Points on a hilly landscape, in no order, each with its height.
From any point a ball takes the steepest step (drop divided by distance) to one of its 2 nearest points. It stops when none of these is lower. Distance is the straight distance between rows; heights are no part of it.
K185: [ 96 137 101  93  70 107 143 100 174 191  60 146 125 137 149 171 117 146
  82 122 108 145 195 105  99 125 143 106 116  88 138 142 103 109 114 102
 107 113 142 128 185 100 165  59 140 109 198 213  75 177 131]  height 0.40
K360: [ 98 133 109 154  84  83 154 218 154 104 160 105 133 124 145  69 137 148
 145 118 174 101 141 153 135  99 154 106 133 150 116  65 154 147 182 157
  96 118  76  86 107  63 119 166 103 156 177 104 136 146  87]  height 1.65
K525: [139 118 134 163 141 169 151 131 156 103 197 136 124 157  68 119  90 131
  66  66 106  83  70  67  97  82 107 101 165 203 206 147 140 150  85 146
  98 142 106 153  85 142 117 202 109 127 100  78 106  97 180]  height 1.03
K835: [143 131 155 137 153 140 157 117 109 112 157 110  77 129 133 134 105 154
 152 161 135 115 120 121 125 152 129 103 113 172 165 129 179 147 149 158
 147 172 157 140  78  77  71 182 144 158  86  90 153  45 137]  height 4.21
K432: [127  95 137 106 146 124 112 155 122 152 107 104 165  91 127 125 153 143
  43 186 107 171 141 113 153 147 164 125 139 147  73  96  94  95 120 138
 138  94 100 152 160 125 150  33 174 128  96 149 159 127 148]  height 3.71
K462: [147 144  71 143 111 175  85  54 142 152 153 142 145 130 165 150 152 117
 169  84 133 108 113 137 108 119  89 128 124  96 148 165 109 108  98 147
 140 160 164  85 155 109 158  97 101  87 141 116 135 109  84]  height 0.42
K816: [132 145  88 130 161 123  90 128 149 132 119  77 184 113 169 177 137 124
 165 160 167 138 131 106 121 156 159 147 118  79  47 119 114 122 137  46
 134 144 101 102 159 136 153 125 104 110 133 167 148 110 101]  height 5.98
K109: [ 66 127 101 125 101 142 159 141 144 139 146  67 130 140 175 174 157 155
 107 144 127 140 176 113 103 126 178 137  80  53 134 129  77 122 114 123
 144 145 113  61 186  85 130  93 150 106 153 136 123 134 121]  height 1.35
K334: [152 141 150  80 122 123 109 107  72 104 129 128  93 173 193 193 166 118
 136 149 151 129 153  99  70 107 157 153 143  89  98 133 108 146 152 106
  85 156 141 146 102 166 152 155 132 112 108 106  79  70 115]  height 3.57
K620: [125  75 142 115 159 145 104 153 145 123 117 163  90  89 112 122 105 175
 103 211 131 163 144 180 215 129 141 131 130 172 127 139 171  95 165 100
 147 100 135 110 158  97  87 136 132  98  85 138 130 169 159]  height 4.05
K746: [161 128 137 135 178 113  95  82  97 140 107 102 128  97 138  85 137 152
 144 166 119 152  80 109 162 133 134 131 127 141 132 136 177 106 129 135
 174 129 152 148 159 133 128  76 164 150  96 118 151  93 100]  height 4.29
K280: [201 134 154 111 157  88  77  93  83 134 110 119 117 100 142 147 105 127
 142 193 122 151 107 124 147 150 132  99 146 159 119 158 163 116 138 128
 154 118 188 180 134 101 106 120 150 151  84 142 128  94 131]  height 4.57
K894: [111 111 168  88 111  85 125 146 132 131  50 163 109 135 103 128  97 113
 143 144 120 169 157 136 153 155 106 165 116  96 115 148 166 123 140  88
 148  81 144 134 184 168 134 112 146 105 127 173 121 214 144]  height 1.66
K116: [130 105 172 136 104  63 162 171 101  88  91 119 117 136  86  82 108 115
 110 119 129 151 151 147 147 144 165 133 121 166 145 100 131 155 155 139
  59  78  97 159  88 182 122 168 141 153 159 134 115 206 166]  height 2.89
K440: [156 157 103 141 131 139 107  80 142 158  76 155 125 110 121 141 188 155
 139 151  95 119  98  87 118 133 109 113 106 120 144 111 143 121 144  81
 159  76 132 136 161 138 121  91 153 116 181 156 133 148  72]  height 4.32
K419: [ 92  90 138 108 125 148 147 154 110 140 155 102  85 122 141 130  93 162
 138 182 146 151 157 174 175 102 176 149 103 103 150 158 125 122 121 107
 146 131 144  78 193  69 118 136 141  84 113 117  89 168 122]  height 1.78
K207: [132  99 121  88 117 185 102 165 110 137 153 155 153 116 159 114 183 129
 110 126 146 142 163 151 144  93 144 151 127 124  76 107  62  79 105 197
 141 124 121 108 133 137 153  80 105  89  84  87  98 125 110]  height 1.51
K786: [131 117 130  97 117 129  99 175  74 140  97  89 162 117 135  94 132 129
  71 123  93 162 153 159 117 108 138 130 130 112 110 130  85 125  75 198
 163 141 174 134 150 129 101  92 196 118 106 106  72 133 156]  height 5.35
K803: [176 119 134 131 153 143 102  66 119 121 158  85 153 114 111 124  79  93
 122 137 136 165  83 131 130 140 134 108 166 146 157 209 117 115  49 150
 143 144 201 156 160 102 111 119 135 118  37 104 112 122 118]  height 2.29
K722: [107 107 169 144 125  86 119 235 162  88 156  78 151 128 110 105 116  93
  96 154 157 142 116 120 116 120 124 118 158 157  99 104 180 125 139 127
 110 114  99 162 122 179 134 157 114 170 107 140 139 145 179]  height 2.54
K688: [171 128 119 124 137 165  73 170 115 103 124 158 146 102 156 136 189 135
 100 177 128 129 125 194 140  90 146 113 146 132  99 113  88 113 133 129
 110 112 143 139 120 128  88 177 108 104 133 106  62 151 137]  height 2.08
K544: [144 177 105 189 113 131 100  71 159 118 148  86 162 145 123 157 156  99
 167  86 126 120  56  75  54 128  80 104 135 100 185 141 169 130  66 125
 137 123 168 117 129 159 130 119 135 149 172 142 138 111 116]  height 3.14
K163: [152 119 162  63 115 125  92 114  96 167  94 156 104 143 143 180  98 115
  59 128 128 139 170  96  93 120 128 149 163 151  71 149  89 112 143 127
 133 145 141 167 113 163 179  97 145  97  99 136  95  67 158]  height 3.10
K919: [168 163 134 156 135  98 124 186 103  91 106 163 146 106  94  94 109 118
 137 108 117 111 107 167 148 132 105  91 157 153 114  90 132 168 139 148
 117 101 143 170  85 120  97 173 125 168 132 113 160 150 137]  height 2.28
K320: [138 120 140 138 114  74 114 215 126  85 117 133 145 113 127  67 145 125
 147 131 165 126 128 161 157 113 116 113 151 152  77  56 162 145 186 156
 112  90 104 137 105 116 113 161  89 172 149 102 159 158  87]  height 1.89
K146: [148 179 152 145  70 139 105 130 125 112 151 131 127 138 136 182 137  96
 155 113 123 141 103 144  41 128  88  70 149  90 155 147 132 125  69 167
 132  74 225 142 154  94  93 123 126 136 179 125  78 159 125]  height 6.54
K136: [157 112 153 130 177 137  86 126 118 113 124 126  88  93 129 148 113 164
 137 235 138 153 114 161 176 126 143 109 125 169 145 152 173  99 150 122
 170 115 183 116 158  81  63 162 127 128  74 122 114 127 153]  height 4.23
K56: [138 117 103 105 129 100  92  89 147 121  81 151 126 118 152 133 109 156
 184 155 124 130 162 175 184 155 112 124  86 127 118 135 151 137 201  99
 132 131 125  91 157  78  88 145 113 101 149 149 162 145 120]  height 1.42
K693: [142 151 107 140 157 108  37 150 140 116  88  86 176 121 174 171 190 133
 135 173 131 127 104 107 116 122 111 125 119 104  75 110 140 108 148 105
 184 134 138 126 174 147 127 111 129 121 124 146 121 124 127]  height 6.15
K421: [131  84 143 113 166 125 138  87  41 128 139  90 113 144 141 103 129 131
 114 103  89 142 134 119 109 117 129 159 120 131 151 152 125 137  91 201
 166 183 133 111 100 150 107 119 182 139  81  54 135  46 132]  height 4.93
K60: [118 123 150 151 126 156 157 141 134 145 162 160 103 113  66 107 108 108
  74 105  97 128 108 125 133 135 111 111 151 182 170 128 126 115 113 159
 145 114 134 148  92 136 120 113 152 147 126 120 140 128 159]  height 2.66
K210: [136 128  93 113  76 171 108  87 138 123 149 156 152 143 180 110 162 103
 174  67 163 117 147 162 124  96 117 149 120  79 118 157 102 111  96 158
  94 148 134  90 163 141 167 110  69  74 131 108 105 160  86]  height 1.00
K623: [140 112 144  80  66 103  97 170 114  96 116 141 129 129 197 122 152 117
 161 129 157 140 185 171 122 112 128 115 125  89  80 118 112 128 171 173
 104 115 137 118 158 105 117 151  93 123 145 109 100 167  95]  height 1.11
K587: [132 104 147 122 126 135 151 114  99 113 112 101 131 146 100  77 100  92
 162 125 138 175 121 178 161 151 156 172 105  78 135 153 117 154  61 117
  90 106 148 126 149 166 117 149 127  99 105 101 103 195 127]  height 3.34
K77: [145 182 115 149 157 115 150 142 141 173  92 155 138 105  86 170 120 160
 149 161  91 112 103  86 117 134 113 112 135  97 135 112 142 151 117  40
 163  88 147 151 134 100 141 126 138 134 173 205 136 145  85]  height 4.70
K383: [121 134  73 162 119 109  84  83 123 104 104  89 189 153 153 129 170 109
 159  54 122 100 122 118 104 102 100 140 100 110 136 132 119 162 123 150
 122 179 108  97 118 187 159 135 119 132 162 108 143 115 149]  height 3.09
K809: [102 130 156 118 108 125 189 153 140 160 157 108  68 110 136 156  95 152
 121 188 147 149 156 145 117 108 181 112 137  96 180 157 143 119 105  80
  89 110 135 121 171  67 129 153 143 111 151 179  78 177 119]  height 1.32
K527: [ 91  96 108 149 157 121 124  64 134 116 144 151 100 147 168  97 181 158
 114  88 134  82 115 102 138  91 118 175 119 156 149 133 164 105 177 144
 120 171  43 109 118 170 176  90 112 145 134 106 172  73 127]  height 0.96
K220: [113  87 135 129 171 121 102 187 140 125 102 113 139  84 116 112 156 179
  75 216 103 170 123 148 182 119 158 141 130 139 109 103 145 101 141 100
 140  90 100 139 175 138 117 101 150 120 117 151 128 169 155]  height 3.90
K648: [121 100  86 131 154 175 118 118 135 129 171  84 211 101 131  91 153 109
 129  99 167 169 133 139 145 138 170 166 111 107  82 115  56 107  66 173
 106 158 103 102 128 159 165  83 103 130  93 115 161 104 116]  height 2.19
K338: [144 169  95 146 139  99  63 133 143 105  87  73 178 119 153 157 192 129
 149 150 116 132 105 120  80 116 113  94 109  81 147 125 161 133 110 116
 155 115 178 124 171 149  90 142 147 135 180 157  87 166 114]  height 6.30
K227: [146 112 145  94 115 102 135  79  83 147 127 121 106 151 178 151 112 109
 163 127 134 142 161 112 109 143 136 137 118 109 109 144 108 143 145 146
 106 165 130 128 114 121 152 128 138 123 114 116 144  67 103]  height 3.84
K805: [107 153 145 161  76 131 181 197 170 102 182 141  97 124 123 112 103 151
 163 122 174  93 132 161 121 113 141  87 135 149 158 105 181 138 160 118
  79  90 107 112 109  66 110 178  99 131 184 139 121 170 132]  height 1.38
K532: [ 93 113 143 106 139 112 130 118 151 153  90  99 118 132 122 174  94 118
 143 180 149 158 143 101 164 138 144 175 115  99 123 175 142 108 123  48
 171  97 131 103 203 141 177  98 133  91  95 193 135 194 150]  height 2.01
K293: [114 136 107 138 110 139 125  60 178 141 146 111 131 132 107 160  73  93
 169 123 151 147 114 134 132 171 100 136 125 108 151 186 145 110 103  91
 133 141 160 106 181 109 151  92 108 110 113 175 162 159 120]  height 1.86
K849: [134 164  86 131 109 137 168  78 151 176  79 194 125 119 100 138 175 154
 141 115  98  98 122  94 133 154 145 128 112 122 129  71  90 145 166  71
 127  70  70 118 121 107 138 100 130 117 214 160 153 149  52]  height 4.62
K692: [140 148 153 123 132 113 167  68 133 167 128 154  76 134 144 128 110 100
 182 134 143 121 118  80 125 169 112 129 131 133 123 122 156 122 161 111
 132 138 133 142 106 100 168 122 118 145 110 141 173  88  78]  height 4.22
K550: [114 100 141 131 140  91 135 142 132 102 111  83 124 143 142  64  93 159
 165 122 130 106 146 144 160  99 144 150  97 100 148 142 167 171 132  71
  83 154  98 139 161 160 149 163 126 108 148 140  97 162 152]  height 2.57
K485: [109 129 128 180 177 157 122 171 161  88 185  85 136 131  94 103 150 127
 138 150 152 103  67 132 129 111 112 129 134 164 145 109 175 122 124 140
 152 141 117 109  94 135  93 197 111 149  99  66 131  94 138]  height 1.94
K287: [132 117 133 118 146  92 132  62 109 149  95 128 101 118 159  73 144 141
 170 108 111 120 107  83 144 130 102 136 105 131 136 118 165 135 161 144
 158 130 115 139 150 137 142  79 150 152 142 115 163 101  66]  height 3.83
K16: [141 106  61 148 119 112  96  74 147 117 109 132 184 155 116  80  97 128
 144  34 115  82 113 157 165 119  82 142 126 109 152 152 137 161 119 119
  94 185 103 129 146 159 164 114 111 110 147 128 151 143 148]  height 3.56
K51: [134 118 119 112 109  96  74 148 163 101 125 122 147 114 170 137 128 128
 140 165 159 147 138 182 155 128 109 109 133 121 107 143 160  98 172 143
 135 130 145 117 178  90 104 129 102 120 119 143 151 158 120]  height 0.64
K429: [192 118 148 130 163 122 146  91 116 136 168 108 135 125 107 111  33 105
 105 115 119 129 117 117 120 124 155  98 163 149 151 186 124 154  68 116
  73 137 149 207 127  87 115 161 135 115  52 107 112  95 128]  height 1.37
K595: [183  99 158  57  85  72 105 117  80 116  81 140 116 115 189 123 114 124
 173 146 137 168 192 150 134 149 149  93 120 111  88 128 111 142 174 162
  82 107 151 138 131  84  94 150 112 142 157 130 111 141  82]  height 1.45
K951: [111 131  93 112 143  69 121 133 145 133 119  69 176 125 174 130 115 153
 161 142 140 122 159 109 135 158 170 131 106  86  70  83 116 153 170  83
 104 162  56  97 125  92 136 138 122 150 172 156 183  84  96]  height 5.80
K30: [141 111 128 176 171 180 105 153 160  93 177 113 116 133 109  85 124 156
 111 107 130  74  82 121 139  78  91 115 135 205 179 141 196 132 125 140
 113 155 125 133 102 128 103 211  99 113  84  59 112  98 167]  height 1.53
K519: [102 133 120  92  85 117 137 130 128 174  89 117 116 144 174 197 129 147
  67 157 108 140 198 114 108 106 162 115 110  93 117 153  80 113 133 110
 139 136 146 110 179  83 138  93 152  93 141 167  77 139 155]  height 0.83
K215: [130 104 124 117 129 137 118  90 124 156  84 185  96 140 117 127 121 118
 129 114 102 114 149 136 164 144 111 156 100 136 128 138 123 123 162  84
 133 134 111 119 124 171 149 130 124  84 142 132 126 135 146]  height 2.55
K173: [143 129 145 107 121  90 156 157  92 158  85 141 112 112 113 100  56 159
 136 126  94 126 157 122 158 141 106 117 122 142 108  99 146 176 157 100
 131 152 131 155 109  83 124 151 152 141 130 162 162 110 124]  height 5.40
K887: [114 101 140 110  94  97 171 148  82 120  92 134  94 142 125  91 149 137
  87 110 118 141 176 144 143 119 188 150 105 134 146  95  92 150 159 149
  79 112  82 124  87 171 126 143 157 134 173 110  92 160 148]  height 3.07
K59: [133  92 138 120 153  83  96  98  85 108  89  97 142 128 162  44 119 163
 171 106 136 142 146 155 155 116 161 137 104  79 118 143 130 158 120 116
  96 133 110 158 174 152 135 109 142 130 153 119  99 152  95]  height 2.99
K886: [110 111 137 158 157 120  94 207 163  95 192  64 155 125 144 112 146 109
 100 138 158 111  90 114 112  89 113 134 163 136  90 108 170 111 129 126
 159 155 110 130 143 166 144 152 101 150  88  86 131  93 129]  height 2.30
K602: [131 129  85 131  90 156  96  37 137 160 127 133 128 144 148 133  87 117
 158  70 146 135 118 135 143 137  81 145 130  87 155 188 133  98  96 127
 177 151 190  80 201  70 173  40 124  99 127 133 153 140  85]  height 1.15
K920: [130 119 116  98 134 156 116  96 133 158 129 123 174 107 120 156 154 115
  49 143 116 164 147  98 136 181 158 133 122 150  71 108  59  89 110 137
 113 135  99 153 103 146 150  41 144 126 102 166 157  91 159]  height 3.49
K810: [144 192 150 161 122 119 113 153 150  92 138 107 136 131 139 189 175  88
 156 164 126 121  92 118  57 126 123  74 140 105 149 143 142 131 104 125
 123  92 177 153 117 147  79 164 110 156 163 146  79 153 129]  height 6.45
K731: [110 159  59 175 109 126  92  89 164 111 139  54 200 142 161 155 186 110
 134  82 132 118 103 108  68 117 106 104 110 103 153 129 121 135  94 167
 132 174 140  90 124 145 118 111 141 154 170 133 133 103 136]  height 2.63
K754: [106 168 137 150 152 149 170 227 165 132 131 176 118 100  69 152 104 195
 105 140  88  97 124 119 139 133 103  94 132 156 141  83 138 144 149  94
 175  83 120 127 100 102 103 155 133 151 175 187 165 148 164]  height 5.34
K449: [123 109 107 131 135  82  91  68 100 141  87 122 145 107 185  65 128 170
 156  79 114 121 134 118 137  97 127 123 112  93 130 145 135 145 135 135
 149 150 112 150 177 120 153  57 149 144 154 135 122 137  72]  height 3.40
K989: [127 123 123 111  88 155 133 133 132 112 176 126 140 140 202 127 198 100
 156 108 178 132 166 139  99  85 157 147 121 100  97 129  96  93 103 186
  84 140 107 106 130 155 164 123  81 102 121  90  97 121 101]  height 1.27
K654: [130 119 140 113 137 160 159  95  48 131  94 154  96 157 117 120 186 110
 146 127  92 151 136 124 123 139 146 179  88 108 135 103  84 143  97 162
 157 117 137  97  87 187  97 132 177 116 120  59  96 116 120]  height 5.21
K955: [105 130 145 117 135 155 154 101 159 150 139 143 118 122  73 177  71  87
 136 160 144 158 119 129 147 168 132 143 145 126 138 191 107 102  91  70
 144 105 157 128 165 122 145 120 106  93  82 176 122 192 150]  height 2.33
K778: [159 154 114  82 102 132 154  83  51 128  92 145 140 139 148 146 202 123
 141 122  99 148 171 124  90 152 167 146  84 102 124  90  62 139  95 190
 119 122 139 123  67 136  97 117 155 121 142  97  99 108 111]  height 5.28
K696: [137 123 127 100 148  80  95 155 113 119  99  87 149 135 132 145  82 149
 154 149 129 121 164 115 148 170 126 129 115 126  73  81 129 169 189  88
  98 157  91 130 100 126 130 170 135 145 161 161 175  95 143]  height 5.64
K684: [135 193 112 178 151 149 172 118 165 116 187 157 144 118  63 136  91 147
 162  82 135  54  70 138 130 147 129  86 152 185 157 118 132 136 143 110
 108 112 106 127  48  86 118 147  95 159 169 135 159 102 146]  height 2.25
K603: [109 113 137 129 128 104 120 152 206 122 165 107 108 114 185 108 119 162
 139 169 195 103 126 125 137  93 140 113 138 153 113 149 209  98 186  77
  99 151  92 137 163 101 160 129  88 123 105 168 124 109 116]  height 0.73
K237: [164 107 115 145 144 147 141  89 112 133 172 113 132 144 110 103  86 123
  88  69  98 102 113 114 109  85 122 114 151 153 179 172 119 162  72 152
  85 174 124 154 102 130 117 177 143 109  85  67 105  79 151]  height 0.28
K562: [123 126 118 136 115 156  58 184 139 102 111 164 149 127 126 111 171 118
  92 111 108 113 114 173 137  77  74 130 136 140 126 119 127 114 145 145
 144 126 141 118 131 180 121 152 111 105 132 101  92 178 172]  height 1.84
K593: [123 125  68 140 147 197 152  78 153 162 178 116 187 104  80 131 130 106
  99 114 132 146 111 126 129 155 166 134 126 137 135 134  39 124  65 124
 114 162 102 111 103 129 132 119 115 114 109 135 142 105 118]  height 2.74
K561: [165 131  86 129 113 196  82 158 120 122 171 135 152  97 158 126 205 138
 130 153 135 132 112 179 129  80 139 118 139 113 114 125  91  83  98 191
 152 128 167 100 155  90 105 117 106  96 111  91  73 133  88]  height 1.79
K750: [130 143 130 151 149 128 116 169 144 112 145 144 168  97  80 142 121 111
  91 127 106 130 109 161 136 142 105  84 160 172 126 123  99 127 123 148
 150 116 145 157  98 117  90 143 119 160 123 131 154 135 160]  height 2.73
K324: [126 124 170 133 101 146 186 145 101 150 149 207  34 119 120  94 119 128
  82  95 108 117 134 122 119 106 112 114 156 185 158 108 149 121 142 186
 130 119 127 133  64 111 122 129 141 152 118  85 160  93 121]  height 2.37
K96: [121 115 199 120 129  95 140 228 126 104 102 153  99 120  81 116 106 109
  98 164 137 158 143 118 145 144 131 127 145 167  88  84 150 126 163 118
 117  71  99 177  89 193 132 149 132 163 129 159 149 167 172]  height 2.72
K539: [140 121 130 115 150 137 101 110 139 139  96 193 113 124 105 175  72 137
 138 145 106 120 169 157 183 159 105 129 111 153 102 135 106 138 182  66
 135 142 126 113 109 119 115 174 100  92 126 160 157 122 172]  height 2.12
K645: [137 194 105 151  99 135 138 144 116 105 129 160 168 125 121 164 184  95
 159  95 134  96 128 151  88 140 126  99 131 117 106  85  67 144 119 169
 120  90 128 118  82 132 106 144  88 135 181 115 111 161 108]  height 4.99
K962: [103 109 164 149 159 182 173  93 163 140 164 157 102 149  48 105  79  64
 161 132 151 142  88 126 157 185 112 164 135 136 137 152 125 103  80 108
 143 112 130 110 124 156 149 131  98 115  78 109 143 181 136]  height 2.71
K62: [106 157 155 122 126 112 128 146 104 142  73 128 133 153  81 146  96  78
 148 108  79 147 127 110 107 166  77 155 114 107 130 138 122 153  99 138
 190 119 170 129 125 184 114 137 164 130 122 130 131 147 167]  height 0.41
K381: [133 113 128 118 172 109 146 116  77  99 161  75 103 156 150 118 142 159
 120 140 118 123 115  96  98 121 129 153 132 129 165 118 160 159 145 136
 136 189 129 149  91 125 111 158 171 175  76  84 146  25 125]  height 4.59
K782: [ 90 142 149 134 119 156 144 133 128 154  96 157  92 173  99 145 165 101
  92 116  74 125 111  71  95 134  97 181 109 121 162 120 131 125 125 129
 188 111 133 111 114 205 131 107 166 124 135 117 122 119 161]  height 1.21
K397: [ 78 135  83 160 126 142 108 150 168 131 145  60 170 150 124 166 148 143
 113 126 102 116 123 112  96 115 112 126  94  81 158 121 111 132 104 114
 172 161 130  68 165 130 108 131 152 124 162 137 128 126 156]  height 1.99
K11: [144 171 149  92 134 127 118 137  72 137 105 119 124 161 128 215 128 107
  84 148 120 142 152  81  55 130 138 143 154 100  83 124  71 142 108 111
 149 148 170 171  93 150 138 150 152 123 102 127  78  62 142]  height 3.35
K94: [123 182 138 127  79 132 176 110  84 141 106 173 115 133 114 172 171  91
 141  97 104 132 136 119  73 155 127 101 110 116 137  99  79 138  96 187
 142  74 161 136  91 134 101 106 146 153 190 119 106 144 112]  height 5.12
K464: [107 101  81 148 123 136 128 137 159 116 176  68 205 113 113  69 117  97
 121  84 158 154 107 167 147 138 140 136 142 100 122 140 104 121  81 172
 103 155 119 111 150 126 146  92 117 153 113 125 174 143 105]  height 1.67
K39: [113 172 117 177 115 146 206 156 141 105 181 153 109 130  67 124 102 186
 169  97 169  72 104 156 144 138 167 102 123 186 161 101 141 150 171 116
  81 112  79 104  46  60 111 177 114 143 165 126 131 119 143]  height 1.74
K720: [ 97  97 149 114 165 130 139 156 108 121 139  81 100 143 130 122  97 168
 141 171 136 122 155 142 153 102 163 165  94  96 137 135 131 149 131  69
 133 162 113 112 159 140 130 184 146  98 107 108  91 132 149]  height 2.18
K712: [104 140 126 141 104 154 203 125 123 156 171 210  51 153  91 127 132 129
  64  75 115  75 112  77  90 103 117 148 181 173 172 103 135 122 146 143
 113 140  88 132  73 124 174 132 109 151 134 116 153  85 120]  height 2.13
K181: [129 155  92 127  97 125 146 114 139 151  98 161 150 117 126 138 183 121
 166 105 122 105 145 113 122 149 128 114 110 120 103  71  82 138 172 144
 139  92  90  91 115  89 118 117 109 137 193 116 161 139  53]  height 4.83
K399: [110 124 122 121  78 102 147 112 193 151 135 127 113 124 138 173 114 132
  91 160 124 137 165 130  91 124 154  77 141 116 187 175 135 103 113 110
  69 105 134 143 151 100 133 114 132 131 185 224  85 176 152]  height 0.86
K957: [125  98 120 129 120 113 138 162 141 109 138 108 160 132 110  62  81 113
 149  86 158 130 103 169 181 145  89 160 144  97 109 126 165 145 114 141
 124 145 131 139 160  98 159 105 114 145  90 111 180 155  93]  height 0.65
K91: [137 111 127 113 133 142 105 121  72 130 127 112 124 116 161 124 187 127
  73 136  90 162 122 127 103 106 131 121 126 152 142 136 118 108 101 234
 174 142 156 129 116 145  89  79 189 144  98  79 101  84 143]  height 5.19
K104: [141  78 146 123 148 157 147 103 128 127 129 145 114 145  78  75  59 109
 147 123 160 149 111 186 202 145 130 189 141  99 125 171 138 129  80  79
 108 122 141 131 159 145 146 128 114  88  63 107 119 190 116]  height 3.08
K388: [128 168 129 130 139 114 173 164 147 157 104 172 120  96  86 145  72 170
 156 134 107  97 131 117 151 153 109  89 137 146 119 107 142 160 155  76
 134 105 126 157 104  68 116 149 122 152 159 198 167 131 122]  height 5.09
K392: [144 101 159  97 132 159 111  80  97 161 102 206  80 137 146 145 141  95
  89 123 112 142 157 115 136 145 113 159 133 162  96 139 114  81 151 156
 136 121 116 115  92 179 145  91 124 103 107 103 130 100 154]  height 2.88
K774: [127 138 101 122 135 198 137  81 149 186 130 177 174 106  70 171 127 105
  66 126  91 135 120 106 139 169 126 133 126 161 101 125  37  99  90 110
 150 136 111 142 114 131 146  81 110 100 101 152 134 119 152]  height 3.18
K949: [146 144 187  99 105  72 119 142 100 127  36 163  95 148 113 132  66  89
 154 116 108 157 153 128 115 159  79 135 136 116 108 147 162 148 140 125
 161  88 186 158 129 162 113 130 150 125 121 155 131 154 148]  height 1.20
K88: [114 188 152 139 197 160 209 124 146 108 182 137 126 125  63 164  65 126
 174  97 129  69  86 112 119 181 105  85 126 163 133 142 114 149 117 108
 148 120 150 133  63 119 103 161  98 170 131 129 176  94 156]  height 3.03
K925: [124 176 166 158 158 160 212 126 108 106 169 141  73 152  96 138  91 150
 158 102 133  78  98  90  91 165 103  93 134 174 182 127 180 159 123 154
 134 134 155 151  45  93 100 167 139 190 122 100 167  69 153]  height 3.73
K387: [135  83 149 119 106  85 131 130 111  85 102  97 149 162  97  78  87  89
 138  96 134 154 150 171 170 157 143 162 119 131 130 136 126 159 118 142
  45 106 108 142 113 173 130 150 126 126 130 113 131 189 172]  height 3.00
K815: [ 72  88 105 135 151 124 151 115 123 118 173 112 127 154 156 100 176 142
  86  88 152 115 111  86 107  96 153 181 146 125 122 114 124 120 131 145
 118 178  39 127 117 196 188  81 125 158 105 109 161  61 128]  height 1.44
K524: [115 135 147 144  84 129 140 188 195 127 169 152  86 104 148 121  93 147
 125 151 165 109 133 133 129  93 100  81 159 170 135 137 210 112 170 109
 102 119 133 148 153  62 133 142  96 130 127 178 130 151 123]  height 1.06
K14: [108 121 125 127 127 121 188 146 124 145 166 140  99 149 125 104 157 132
  82 117 144 107 113  90 110 101 157 159 161 133 130  88 135 128 152 110
 105 140  69 151 107 152 178 108 131 156 110 128 140  75 100]  height 1.80
K650: [101  96 131 116 134  99 120  89 170 126 157 137  93 128 211 113 163 175
 125 151 163 110 129 107 139  84 144 132 124 144 118 135 168  91 214 102
 110 156  65 137 144 123 166  92 112 132 120 144 137  79  93]  height 0.38
K857: [112 142 139 158 136 176  96 144 132 116 126 151 113 141 129 147 206 105
  93 131  98 117  82 116 102  93  86 143 126 143 150 123 125 100 128 151
 171 117 142 111 110 192 112 148 129 123 129  89  88 138 153]  height 1.60

Where does a ball stop that starts at each point below?
K227 => K51
K96 => K237
K810 => K388
K287 => K185
K280 => K957
K60 => K650

Call two points neighbours if one is among the 2 nearest of the other. Go from one point of each pair to the other, from neighbour to neighbour, staying as low as possible. Name the highest point that can't be avoided.
K237 / K462 => K587
K957 / K62 => K104
K62 / K462 => K688
